Points, in no order, along strands that fork, close into loops and pass close to each other.
Points whose rows are less than 126 apart are linked; no others are. Some points are linked to none.
q478: [-26 -58   5  -8  -5  -6  73 -25  46  36  16   3 -14 -19 -42 -37  32  21
 -30 -50  49 -52  37 -25 -27  14 -24]
q530: [-21  41  94  37  23 -14  -5  27 -17   4   6  16  23 -29  26 -31  -2  -5
  74  14  -6   6  20  21  26   6  15]
q435: [-26 -14  43 -30   2 -53  -5  17   8   1 -14  23  14  28  -3 -14 -42 -18
 -21 -10  44 -40  29  -9 -18  -3 -15]
q173: [-47  -8  -2 -20  46  17  11 -17 -21 -11  -1  11  54  29  35  -1 -26  -1
  50   1   9   7  -5 -10 -20  -6 -30]
q506: [-39  39 -39  41 -22  20  -2  19  -8 -22   2  32 -59 -21  23  25 -26 -25
  37 -10 -34   3   2  22  -7  -9  29]
q802: [ -3  64 -19 -32  13   1 -44 -68   7 -20  73 -27  -1 -38  76  51  -5  -2
  60  -3  30  57   0   2  -4 -47  12]
q264: [ -7   3  57 -10   4 -30 -46   9 -17   0  46 -28  37 -48  41  20 -19 -31
  14  31  39  46  17  11   7 -56 -11]
q595: [ -5 -74  -9   5 -47  46  79  22  -2  -2   2   7 -16  28 -35 -12 -14  -9
 -49 -20   4 -10 -10   8 -27   0   7]
q911: [ -8  36  -6  -7   1  15 -10  11 -12 -58  40  34  10   6  17  59 -36 -17
  -5  22  24  56   0  29   6 -65  -3]
q91: [  6 -33  39   7 -40   2 -13   2  -9  43 -53 -33 -91   3  22   2  16  -6
  23   2  -9  -2 -12  19 -22 -23  61]
q649: [  5  24 -39  17  15  28 -17  21  -5  -6   9  12  27  19  -7  26 -45 -48
 -43   2 -32  40 -26  32   1  -3 -29]
q36: [  2 -68 -35 -24 -27  36  70 -39  25  14  13   7  17  44 -36 -41  -5 -21
 -67 -46  27  -8 -14   4  -6  32 -21]
q936: [ -8  18  -9  18  -4  16  25  46  -7  13  10  38 -41 -39 -11  -7  12 -33
  41 -21 -60 -26  14   0 -12  -3   5]
q39: [ 12  -4  31  -6  -5 -32 -77  12 -19  19 -11 -54   8 -20  43  29 -24 -27
 -29  22  30  38   6  -3   9 -38 -12]
q494: [ 25  15 -40  28  -1  -5 -48   4  13 -39 -29 -28  -5  28 -29  75   2  73
 -59  44  27  18 -22 -23  -8 -29 -14]
q263: [  9 -26  47  13  34 -61  15  10  15   6 -16 -41  11   6  17 -75  34  32
  25 -14 -12   0  11   4  63  76  14]
q550: [ -2 -18  22 -10  15  16   6  21 -17  32   0 -26 -12  -7   5   5  14 -34
 -10 -48 -10  -6  11  43  20   6  -3]
q549: [ 12   0   6  15  -5  -8 -54  12  29  31  -2 -68  -1 -28  20  28 -22 -45
 -69  28  -4  27 -33 -27  -6 -20 -42]
q990: [-17 -73 -39  10 -23  36   6   5 -29  47 -12   0 -26  15  -4  46   6  18
 -28 -14   8  17  23  31 -33 -26   1]
q321: [-15 -61  12  31   7  26  36  19  23  11  -4 -41 -57 -43   9 -22  22 -22
 -24 -22 -22 -10 -18 -23  -1   2 -47]
q191: [-37   1 -23  43 -10  16 -12 -46  -7 -21  10 -23 -51 -19  61  26  -5  10
  75  -1  21  49 -12  16  -2 -33  41]
q471: [ -3   7   8 -46 -39 -13  14  -7  40  69  16   0 -42 -66  -6   6  33 -44
 -28 -17 -30 -46  -1 -26 -37 -32  -4]
q176: [  7  -4  16  -6  -2 -39  10 -26  24  32 -41 -43  13  14   5 -69  29  17
  29 -28 -15 -36   9 -33  53  53  34]
q22: [-38 -31  21  21 -10 -11 -28 -19 -18 -18   1 -18 -30   2  59   4 -33  -4
  -1 -23  56  20   9  34  19  -1   9]
q44: [-16  22  35 -24  37 -16  14 -33   8 -34 -17   8  47  18 -18  23 -25  31
  11  47  12  19  -4  22  17   1  46]
q993: [ 16  58 -22  59  -5  -5 -35  -9 -10 -45  53   3  70   1  -8  11 -16  20
  48  41  56   0  32 -29   9 -78   3]
q600: [ -3  -5 101 -44  22  33  19  49 -39 -24  20   5  19  35  42   0 -35 -33
  18 -14  -2  20 -12  43 -10   7  -6]
q810: [-38 -38  60  16  31  -8  31  34 -22  25 -12  42 -13  12  40 -30  20  -3
  60 -29   1 -21  28  10  -6  21  -9]
q444: [ 20 -41 -38  -8 -36  20   6 -10 -10  60 -25 -24 -15  14 -15  35   9  15
 -55 -27   6  11  10  42  17   6  40]
q994: [-13  14 -14  -4  22 -59 -35  15   2   5   1  48  34   5 -16 -16 -32   0
 -21 -16  37 -43  17 -25 -10  24 -52]
q57: [-11  30  -9 -36  56 -10 -26 -75 -26 -19  31  -9  24 -16  70  21   5   0
  48   5  22  45  -6   5   1 -18 -12]
q21: [-16   7  82 -10  25  17  15   9   2 -65  12  -9   6  39  53   4 -30  -1
   8   7  19  44 -38  41  29   1   6]
q111: [ -6  -7  49   3 -21 -25  48  12  34   8  13 -23  10 -59  -3 -47  -1 -64
   5  30 -30 -14 -13 -12  19  27   9]
q244: [  5  18  28  33  -7  19 -54 -25 -45 -14 -28 -36  18  41  39   7  21  51
  49   2  64  -5  12  15  21 -48  45]
q187: [ 18  14 -33   7  -5 -12 -26 -19  18  -6 -37  -4 -14  23 -48  71   2  63
 -66   7  20  -2   4  26   5  -6  19]
q55: [-42 -33  26 -41  12  34  59 -49  -9  32 -18   2   6  10  22   6  -8   1
  54  16  -6  15 -16  12 -61   2  61]
q942: [-25  -4 -14 -19  34  22   1  31 -34 -39  40  53 -11  -3  30  46 -23 -33
   1  -3   1  53   5  38 -28 -41 -45]
q219: [ 39  36 -96   4 -11 -11 -79 -15 -13 -24 -14  37   9  20 -25  -6 -33 -22
 -13  15 -19  15   0  -5 -23  33  -6]
q327: [-41  10 -65  68   8   8 -26 -34   2 -52 -26  -3  -1  25  12  11 -27  44
  45  15  26  10 -15 -37   0  -2   4]
q688: [  9 -33  58   3 -19   8  82  22  22  22  22   6  21  -7 -37 -95  40 -13
  15 -36 -21 -15  34   0  55  37  19]
q170: [ 50 -23 -52 -24 -19  -2 -25 -10 -29  21 -19  -1  47  19 -43 -54   2  -4
 -15  -3 -17 -36  11 -11  23  53  14]
q871: [ 30  -2  25 -89  48  -1  39  -6   5  17  10  34  47  26 -25 -37   2 -42
 -14 -39 -35 -33   9 -10  20  19 -37]
q960: [ 43  47 -73 -29 -11   1 -80  13 -41 -29  13  12   1   8  20  -3 -41 -30
  34  -1 -39  32  -9  15  -5  33  15]
q723: [ 23  -2   4  21  -7  10 -18   7 -35 -57  28   1  -8 -18  33  16  -5  15
  77  67   4  87 -10  14  -2 -32  54]
q323: [-12 -31 -44 -12   3 -20   2 -16  11  26  17  26  33 -17 -34  -2  -8  -2
 -54 -17  52 -34  35   8 -23  30 -41]
q81: [ 71  19  19 -81  17  34  34  -3   1  -1  40  19  51  41 -29 -65  13 -52
 -34 -39 -52  13 -26  20  54  36 -20]
q541: [  8 -44  -2  23 -48 -18  35  43   9  10  -5  49 -22   6 -45 -48  12  27
  -3  -7  15 -81  39 -31 -32  22  -5]
q118: [ 27  16 -61  31 -47  67  -1  41  18  58   1  10  21  23 -39  23   2  -6
 -61 -11 -52 -40 -12 -35 -46 -29 -56]
q979: [-60  20  18  23  11  -1  -8  14  14  28   0  -3  15 -23  16  -1 -19 -18
  50   8 -13 -21   4 -57 -40 -36 -45]
q312: [ -9 -44  52  28   3 -74  55  30  24 -15 -30  63 -15  35  42 -49  37  28
  50  28  -4   9  11   5  -1  50  47]
q94: [ 33  -6  59 -54 -24  18  76  25  15   5  18  21  17   2 -52 -81  33 -24
  -5 -23 -43 -16  -1 -11  77   2  17]
q817: [-21  45 -46  22 -25  -3 -39 -10   9 -35  31  23 -64 -34  40  42 -40  -2
  51  -2   4  46   4  10 -10 -23  30]
q128: [ 52   1 -11 -20 -27 -19 -39 -19   6  27 -44 -51  38  -3 -38 -31  -1 -14
 -41   9  -8 -22  -8 -19  25  35  32]
q553: [ 11  13 -48  12  19   2 -93  -1 -54  -7  33  10  57  26  31  30 -24 -24
 -13  -6  44  17  21  -3   7 -60 -55]
q510: [  0  -8  23  30  41 -10 -19  57   1 -29 -14  -4 -31 -20  -3   5   5  15
   4  12  -9   1   0  -7  16 -18 -41]
q42: [ -1  -3 -82  15   7  -6 -18 -42  -4 -49 -47  -1  13  36  -7  -3 -12  40
  28  16 -21  -6 -16 -58  -5  46   6]
q815: [ 52 -16 -67 -28  29 -27 -46 -39  -6 -26 -47 -31   7  26 -18 -13  20  13
 -16   5 -26   6 -32 -43   6  56 -11]
q433: [-30  21  97  38  28 -28 -23  28   8 -10  -1 -13  -3 -37  52 -25  -6 -30
  37  16  17  -1   0 -14  30 -18 -19]
q870: [-13 -24  40 -39 -32 -41  27 -24  36  36  -7 -11 -30 -52  -5 -34  15 -69
 -21   9  -4 -29  -4 -12   0   3  21]
q788: [  8  26 -27  -8  -9  27 -26   1  11   1 -29 -30 -15   4   0 -10 -18 -36
 -14  -4 -47 -28 -29 -25  -8  -1 -20]
q906: [ 37  19  86 -30  18  -9 -25   7 -48 -16 -43 -18  -9  60  32 -21  29  50
  70  -8 -12  13 -11   7   9  45  60]
q770: [  4  24 -32  -3 -24   8  41 -49  54   1 -25  -6 -24  10 -72  10   8  19
 -56 -18 -18 -36  -7   0  24  15  52]
q543: [-34 -45 -23  30  41  -1  19   2 -45   1 -12   8  51  13  14 -29  -4  18
  54  11  -2   2   6 -19  -1  23 -16]
q150: [-52  33   4  79   0  -8 -16 -13  -6 -17   4   2  57 -24   4 -16 -13  22
  66  33  46  -4  25 -43 -12 -47  17]
q325: [-24  -2  44  57  -7 -48 -26  -4  28 -21  -3  -2 -35 -20  11  28   7  36
 -23  25  87 -14   4 -20   0 -60 -14]
q58: [ 15  50 -42   7 -10  16 -47  34 -12 -29  -2  42   3  28 -10  76 -29 -15
 -39  13 -16  41  -8  17  -6 -48 -22]
q46: [ 48 -66 -59   2 -33  17   9   3  -4   6  -5 -21 -32  19 -45   7  23  17
 -87 -12  21   7  -5  34  12   9  -5]
q195: [  3 -45  32  48  26  24  37  36   8  42 -20 -44 -11 -31 -18 -45  44  -4
  24 -21 -21 -17   7 -19  20  10 -30]
q418: [-13   9 -34  36  10  -4 -35   5  11 -19 -13  -5 -20 -21 -18  55  22  77
  10  32  21 -11  -6 -38 -26 -47 -29]
q855: [ 28 -25  30 -49  -4  14  54   9   5  26   5  20   0  80 -64 -31 -12  -1
 -49 -52  13 -19  42  20  21   7  10]
q112: [  9  25 -65 -70  11 -16 -39 -14 -40 -12  27  37 -20 -12  33  22 -15 -21
  39 -13 -38  25   6  30 -22  28   3]
q93: [ 44  59 -33   5   0  -2 -66 -16 -60 -57  27  -2  92  30  14   9 -10  17
  42  32  42  13  30 -27  13 -33   4]
q619: [-27  10  42  31  -6   7   1  -4  27  27 -13 -24  -1   6  10  87  -2  25
 -43  -4  11  32  -6  34  16 -53  22]
q719: [ 20 -66 -15 -20   1 -40  41 -37  17  -7 -22 -17 -21  15 -24 -41  10  27
 -25  10  13  -3   4  -1  23  59  28]
q732: [ 19  44 -13  -6  31 -29 -64  20 -42 -40  38  42  65  27  26  10 -12 -12
  26  13  48  -6  39 -12  12 -52 -44]
q492: [-24 -40  38 -46  -5  16  64 -57  11  55  -4  -8  18 -10 -10  -8  10 -16
   3 -21   7 -11   7  18 -15  15  56]
q388: [-17 -58  -9 -28  -5  32  29 -12 -39   9 -17  -2 -19   6  15  50 -14   0
  18  16  -9  51 -12  33 -43 -14  35]
q554: [ -9   8  15   9   7 -21 -34 -29   7  31 -40 -74  45 -11  -7 -35 -12 -10
  -5 -20   6 -29  10  -1  41  36  26]
q989: [ -4 -43  17 -74  -2 -11  32 -60  15  69 -18 -11 -16  17 -28 -10  21  11
   2 -28  21 -43  24 -18 -36   7  39]
q618: [  7 -52 -33   0 -69  27  66   9  19  -5   9  40 -23   4 -56 -22   4  29
 -54   2  39 -54   0  -4 -35  22  -6]
q731: [ 12 -42 -16   6  22 -52 -33  -2   9 -28 -43 -31 -55  -3  24 -15  15  40
  23  30 -11 -11 -28 -58  -2  36 -26]
q146: [-12 -39 -13  25 -27 -26 -19   8   6  27 -10 -38  20 -21 -30  -1 -15  20
 -60  22  65 -20  13  -3 -13  23 -11]
q168: [ 29 -41 -30 -15   9 -11  27  23 -36 -22  -8  26 -35  56  -3 -36  -1  24
  -1 -33  -6  -1  27  52  43  65  15]
q672: [ 30  20 -11  10   6 -12 -32  80  -1 -26  -6  29 -66 -22 -12  36 -18  -3
 -32  14 -36  -1  -5 -11 -13 -29 -42]
q149: [  2  16 -64  11  -8  49  16  -5  15  -3  24  12   2 -14 -19   0 -20 -53
 -28 -12 -63   4 -29   2  -9   6 -32]
q339: [ 31 -60  62  25   4  14  71  43  10  18  -7 -18  -5 -37 -38 -58  42 -19
   5  -3 -34  -1   8  14  40  19   3]
q84: [-63  30  19  75 -23  32   9 -30   2  -6   6   3  22  11  21  16 -31  10
  42  10  48   3   7  -9 -14 -88  40]
q225: [-10 -56  74 -28  11 -25  29  23 -15  26 -22  24 -21  55  15 -54  -3  10
  39 -30  26 -20  41   2  -4  30  22]
q2: [-13 -30  85 -12   4 -34  -4  14   4  17 -35  26 -24  44  -8 -17 -16  21
  25 -14  41 -46  24 -16 -29 -29  24]
q542: [ 34 -63 -34 -27  15  -9  65 -55  39 -14  -6 -14  -6  22 -31 -63  49  37
 -35 -10  -4   7 -18 -26  53  61 -10]
q38: [ 16   4 -31  26 -29 -36  -1  35  21  -3  -1  18 -39 -29 -49 -26  14  29
 -30  11  14 -75  22 -15 -18  32 -21]
q522: [ 23  70  73 -21   8  -1 -52 -10 -39 -39 -22 -31 -13  42  48  -3  15  52
  57  -3  33  -4 -14  14  28 -12  41]
q953: [ 66  14 -86   0 -38   5 -52 -13  12  12   3   0  47  -3 -68 -30  15 -20
 -62  30 -16 -27 -28 -40 -29  36 -26]
q19: [-20  38   3  14  10  -7 -27 -50   7 -14  60 -16 -12 -46  57  60  21  -1
  14  -8  46  57   0  37  22 -66  18]
q982: [  3   8  45 -25   6   1  -1  -2   9  -8 -12 -20  10  15 -11  53 -24   7
 -29  26  11  39  -5  43  14 -15  46]
q289: [  1  32 -75  20   2 -19 -53 -26  -9 -62   7  31  13   7   7  13 -37  18
  17  16  24  20   5  -5   2  -4 -10]
q270: [  4  38  52 -46 -20   3  13  -3   3   0 -23  -7 -61  11  14   7   0 -11
  19  -6 -49 -21 -22  28   5  23  62]
q349: [ 52  14  32 -35 -14  20  36  11   6   9  28  12  22 -14 -32 -67  21 -63
 -53 -34 -48  -9  -7  30  74  20  -4]
q220: [ -5  85  52 -11  25  -8   3 -60  -1 -56  19   8  59  18  12  17  -8  37
  60  44  21   7   9   0  12 -26  62]
q252: [-15 -51 -14 -45 -15 -27   6  -6 -14  23  24  26  -7 -26  18   2 -34 -46
  -4  18   1   4   1   7 -46  17  -4]
q455: [  3  33  33 -21 -34   4 -39   5  -4  40 -47 -19 -67  23  16  24  24  -2
  20 -30 -27 -32  -3  21   3  -8  67]
q14: [-14  25  10  37 -27  -8 -34  71 -18   3  -8  51  -3  -3 -33  38 -21  11
   1  14   6 -22  40  18 -15 -56   7]
q593: [ 49  21  21  33   2  22  -9 -17 -68 -66  24 -17  -1  31  59   1  27  30
 107  56  11  59  -8 -16  -4 -45  42]
q35: [-16  39  54 -36  21  26  37   0 -27 -19  26   4  34 -11  66 -10 -13 -10
  72  31 -40  49 -42  10 -19  42  22]
q60: [ 17 -69 -49 -22 -16  33   8 -15 -12  45   0 -40  -1   3 -11 -45  30  -6
 -29 -26  -5 -28 -12 -39 -13   6 -47]
q237: [  7 -20  12  17   2  -1  24  37 -15 -21 -18  26 -32 -17 -35  20  -5  14
  20  45 -26  23   8  35   0  -4  47]
q502: [-47  58 -16  -1  -6   9 -14  -3  -7  26  17  17  54 -34 -18  21 -44 -43
  -3 -20  -2   0  33  52   0  -6  28]
q683: [ -7  -2   3  27 -15  13  -2   2  54  28  -8 -41   3  -2  -8  49 -16  -6
 -96  28   0  20 -49 -13 -18 -14 -47]
q706: [-21  26  34   7  17 -43  14  50 -26 -36   5  50  36  10  28 -25   5  11
  54  22  -9   2  29  29  27  38   8]
q729: [  36   54  -49   38  -39   17  -34    4   23   59  -10   12  -17   20
  -47   22   30   31 -102  -70  -12  -63    0   17   23    8  -21]
q821: [-23  21 -26 -50   4 -37 -26   5  -7  -5  34  41  -8 -50  21  31 -27 -37
  39   4   5  30  24  26 -36   2  -1]
q200: [ -3  21  11  39  -6   7   3   2 -24 -17  66  12 -31 -37  37  80  33   1
   5 -12  44  58  34  59  11 -88  -1]
q52: [ 13  28 -13   4 -20   7  17  63  18 -10  -5  36 -69 -34 -36   6  11 -18
   3  22 -62 -33 -10 -25 -32 -18 -12]
q353: [ 48  35 -61 -15 -37  25 -72  -4  11   6 -31  -3   5  67 -15  22  -7 -50
 -63   1 -59  12 -47 -37 -59 -17 -22]
q209: [-17  51 -19  19 -21  14 -56  21   8  31 -51 -30 -23  17   1  12  -7  -4
   6 -19 -38 -55   2 -58 -12 -36 -12]
q897: [ 10 -14 -26 -11  10  10  11  -5 -43  16 -21  -9  57  12 -15 -44  -1  14
  46   8 -33   3  15   5  18  54  24]
q313: [-24  63  65  -2  11  38  -5 -30 -24 -52  26 -38   4  18  89   7 -25  10
  42  -4  16  42 -51  24  30   8  24]
q344: [  9 -28  41  -3  41  -8  74 -20  23 -22 -45  47 -49  27 -37  15  29  60
  24  10  -8  19  16  26   7  20  43]
q865: [ 26  27 -55  11 -39  25 -63  12   8  64 -12  -1  23  29 -14  44  -3 -35
 -70 -14 -48  -5 -25 -30 -58 -19 -54]
q627: [ -8 -13  -4  36  11  29  16  18 -27 -51   1  -9 -17  -8  11  26 -22   4
  48  36  -8  69 -17  53  20   7  37]
q689: [ 53   6 -44  25 -59  45   3  28  36  21  14  -2 -29  18 -59 -15  45  39
 -86 -62   0 -59   6  18  23  -3 -30]
q801: [-23 -59  45  17 -11  -6 -33   1 -30  22 -16 -29 -75  -6  51  -9   5 -11
  31  -7  36  14   2  30 -19  -7  33]
q352: [  39  -15  -33   17  -28   60   23   13   48   35   37  -12   46  -18
  -63  -27   37   -8 -104   -8   -9  -11  -30   -5    1   11  -75]
q862: [ -2  15 -53  23   7 -29   4   7  31   2  -7  -6 -21 -62 -45  17  25  40
 -35  23   8 -35  -6 -10   5  32 -20]
q753: [-18 -30  20  32 -26 -17  44  14  43   6  21 -26  18 -76 -23 -55   9 -34
 -39  21   1 -50  -1 -33  12  39 -36]
q362: [ 37 -25  13 -46 -12  22 -20  35 -40  42   7 -19 -27   4  18 -21  22 -69
 -40 -58 -38 -11   6  40  25  -5 -18]
q715: [-35  29 -68 -11  43  -1  28 -58  16 -32  18  20  11 -36   5  49 -13   1
  28  13 -25  48 -20  17  -6  27  20]
q609: [-43  29 -50  17  35  15   1 -21  39 -26  28 -13  13 -47  13  31 -30 -26
  18  27 -26  40 -29 -23  -2  -4 -27]
q857: [-49   4  19  46  50   5   7  -5  36   1   0 -15  39 -21  12  37  -5  12
 -40 -15  41 -10 -10 -15  15 -26 -64]
q205: [  4 -54  27  -8  26 -45  55 -18   0 -11 -28  27 -22  15  10 -31  28  34
  33  33  -8  22  -4  13  10  43  37]
q800: [-14 -34   8  -9   9   4  34  27 -25   7  18  41 -46 -19   8 -25  28 -33
  25 -41 -15 -37  18  32   3  27   3]
q656: [ 14  76  42 -54  11   3  -2 -30 -25 -66  42  22  51  31  42  26 -27  16
  57  40   9  30 -22  -5 -13 -18  28]
q759: [ 22 -28  -6 -32  35  -2  39  26  -4 -19  -8  31 -25  70 -43  -3  -5  29
 -19 -39  11  -8  33  25  17  22  -8]
q964: [ 15  27  74 -43 -18  19  16   8 -30   8 -28 -13 -21  50  25 -36  12  10
  59 -10 -29 -13 -15  24  -4  57  81]
q491: [-40 -36  22  40 -11 -56 -27  29  13  13   4  -5 -15 -55  -9   6 -12  13
 -20  11  77 -23  28  -6 -15 -17 -24]
q121: [-34 -69  -5  31 -39   4  68 -20  31  23  17 -11   3 -37 -24 -58  26  -8
 -21 -12  26 -41   3 -33  -9  37 -12]
q811: [  5  20 -73 -16  31 -32  29 -73  45 -30   4  23   2 -29 -23  17   2   1
 -18   9 -26  12 -21  21  29  68  10]
q966: [ 36 -60 -20 -55   0   1  74 -45  40 -17  16   0  17  59 -37 -62   6   1
 -56 -11   7  21 -22 -39  17  39 -28]
q774: [ 16  37 -55  -5   1  -6   3 -38  36  11 -17  12  13  18 -48  41 -19   8
 -69  -9 -12 -23 -17   2 -11  16  11]
q358: [ 12   9 -62  29 -23  63  24  38 -15  36   8   3  30 -19 -48  -7  16 -12
 -25  -8 -59 -29   2  -9  -8 -12 -31]
q603: [ -4 -16  -5  14   4  11  52   5  19  -6 -19  32 -42   0 -51  38   8  38
  -5   8  -6 -14   6   4 -25  -1  25]
q255: [  0 -21  15   7   8 -47  60  60 -27 -12   0  55  34  38  47 -66  27  23
  51  15 -20  15  24  27  17  77  37]
q262: [-37  55  15  21   5  55  10 -27  -3  -3  20 -21 -30 -47  62  23  -1  -9
  84  10 -25  63 -23  37 -10  -6  38]
q742: [-21 -10  11   3  28   5   9 -13  48   4 -21 -29  11  10 -19  37 -10  24
 -58   7  20 -12 -22 -35 -23 -19 -44]
q496: [  0 -34  25  11  26 -85 -23   5  10 -31 -28 -10 -17  21  56 -49   9  35
  22  22  11   3  -3 -34  40  58   2]
q265: [-32 -14 -32 -33  68  25   6 -28 -40   4  24  17  34  -5  36  52  -6 -11
  32 -14  14  42  -7  26 -24 -21 -32]
q102: [ -3  -2  24  45  38 -39 -45  16   8 -52   4 -30 -31 -36  27  10   3  19
   3  28  48   1  -4 -45  21 -49 -55]
q661: [-43 -19  -3 -47  23 -31  29 -56  34  45   4  21   0   0  -7 -26  15   9
   5 -59  25 -63  32 -22 -16  28  -5]
q236: [ 40 -22 -90 -19 -19  19 -27 -27   6  31  -2 -40  31 -10 -19 -35  30 -16
 -41  -1 -28 -30 -40 -59 -21  29 -54]
q280: [ 21  16 -54 -39  22 -41  -9 -62  26 -12 -31 -31 -10 -17   5  -2  12   2
  -9  11 -26   9 -24  -7  19  55  14]
q477: [ 18  28 -13  14 -29 -23 -48  59  -7 -31  -9  35 -43  -4 -32  39 -33  18
   1  43  -1   2   9 -31 -33 -46   4]
q215: [  3 -77 -25 -41 -32 -23   4 -11 -17  30  11 -11  -3 -20  14 -53   0 -44
 -17   4   9 -22   1 -37 -32  30 -16]
q509: [-30  23  50  36  -7  13   1  31  17 -26  50  21 -11 -41  21  72 -12 -19
  -3  13  18  48  16  19 -11 -95 -11]
q690: [-24  41   8  28 -17  21 -54  31 -24  16 -10 -21  -8   1  43  15  -9  -8
  46 -10 -28 -11   3 -30 -18 -69 -20]
q16: [ 10  -7 -12  16  -5   9  15  -4  45  34  28 -22  45 -30 -46 -57  18 -14
 -69 -23   4 -55  -2 -30  24  23 -66]
q234: [ -6  84  72 -41  14  22  -7  31 -35 -31  37  17  30   6  44   9 -38 -16
  60  29 -24  39 -22   9 -22 -15  11]
q523: [-22  43 -26  59  45  20 -19  -3  22  -8   6 -25  11 -31  -9  68  24  49
 -25   8   7  19  -2  -6  16 -46 -51]
q515: [-34  68  30  14  13  47 -14 -16  -6 -18  -6 -35 -12  -7  63   7 -15 -16
  54 -15 -41  24 -32  17  17  -1   7]
q912: [ -7   2 -41  19   3  -9 -68  20 -34  25  -6  19  61  21 -12  37 -15  12
 -37  -8  33  -2  23   3  -6 -31 -35]
q26: [-26  32 105  -6  16 -22 -35   9  21  29  18 -37  15 -50  43  13   7 -35
  34  21  18  20  14 -12  -3 -56   1]
q752: [ -5  22 -21  32 -30  39  -2   7  19  41 -51 -20 -50  -1 -31   2  35  26
  12 -15 -53 -67   1 -38 -35 -29  19]
q145: [ 64 -10 -83  22 -49  20  -2  18  11   7   2  -4 -16 -15 -77 -18  33  30
 -92 -11  12 -26  -4  31  17  36 -30]
q292: [ 39 -22  34 -74   7  24  48   0  22  28  30  21   4  51 -59 -43  23 -29
 -56 -59 -16 -23  11 -23   6 -14 -41]
q495: [ -6   4  27  16 -14  -1 -43  59 -37  35 -16   9  40  37 -23  16 -42  -8
 -33 -19  11 -20  41   8  -4 -40  -9]
q330: [-11  20  55 -57  21  -5  44 -20 -39   6  18  25  14 -41  40  15  10   8
  83  47 -10  63  -8  37 -39  44  61]
q545: [-41 -36 -15  20  39  17  38  -5  16 -13   8 -19  -5 -33  18   5   3 -17
   9  16 -33  23 -34 -32  -9  13 -43]

A piece is two or more points that can be reached from each other along the links. Count, over all rows, the pieces, the separate loops (a circle has one, a figure eight two, a Y none), the forks (points with three links) and the tips (points with one).
pieces: 7
loops: 2
forks: 9
tips: 19

A tip is a point with one link. Name the tips that can be reached along the links from each point below, in the order of the rows.
q541: q770, q593, q862
q191: q600, q84, q362
q280: q168, q953
q478: q471, q729, q352
q964: q22, q244
q118: q979, q731, q353, q752
q44: q619, q330

How many points has the smallest loop of links through each point below? Write none if it is on no loop.
q800: 15
q19: 8
q815: none
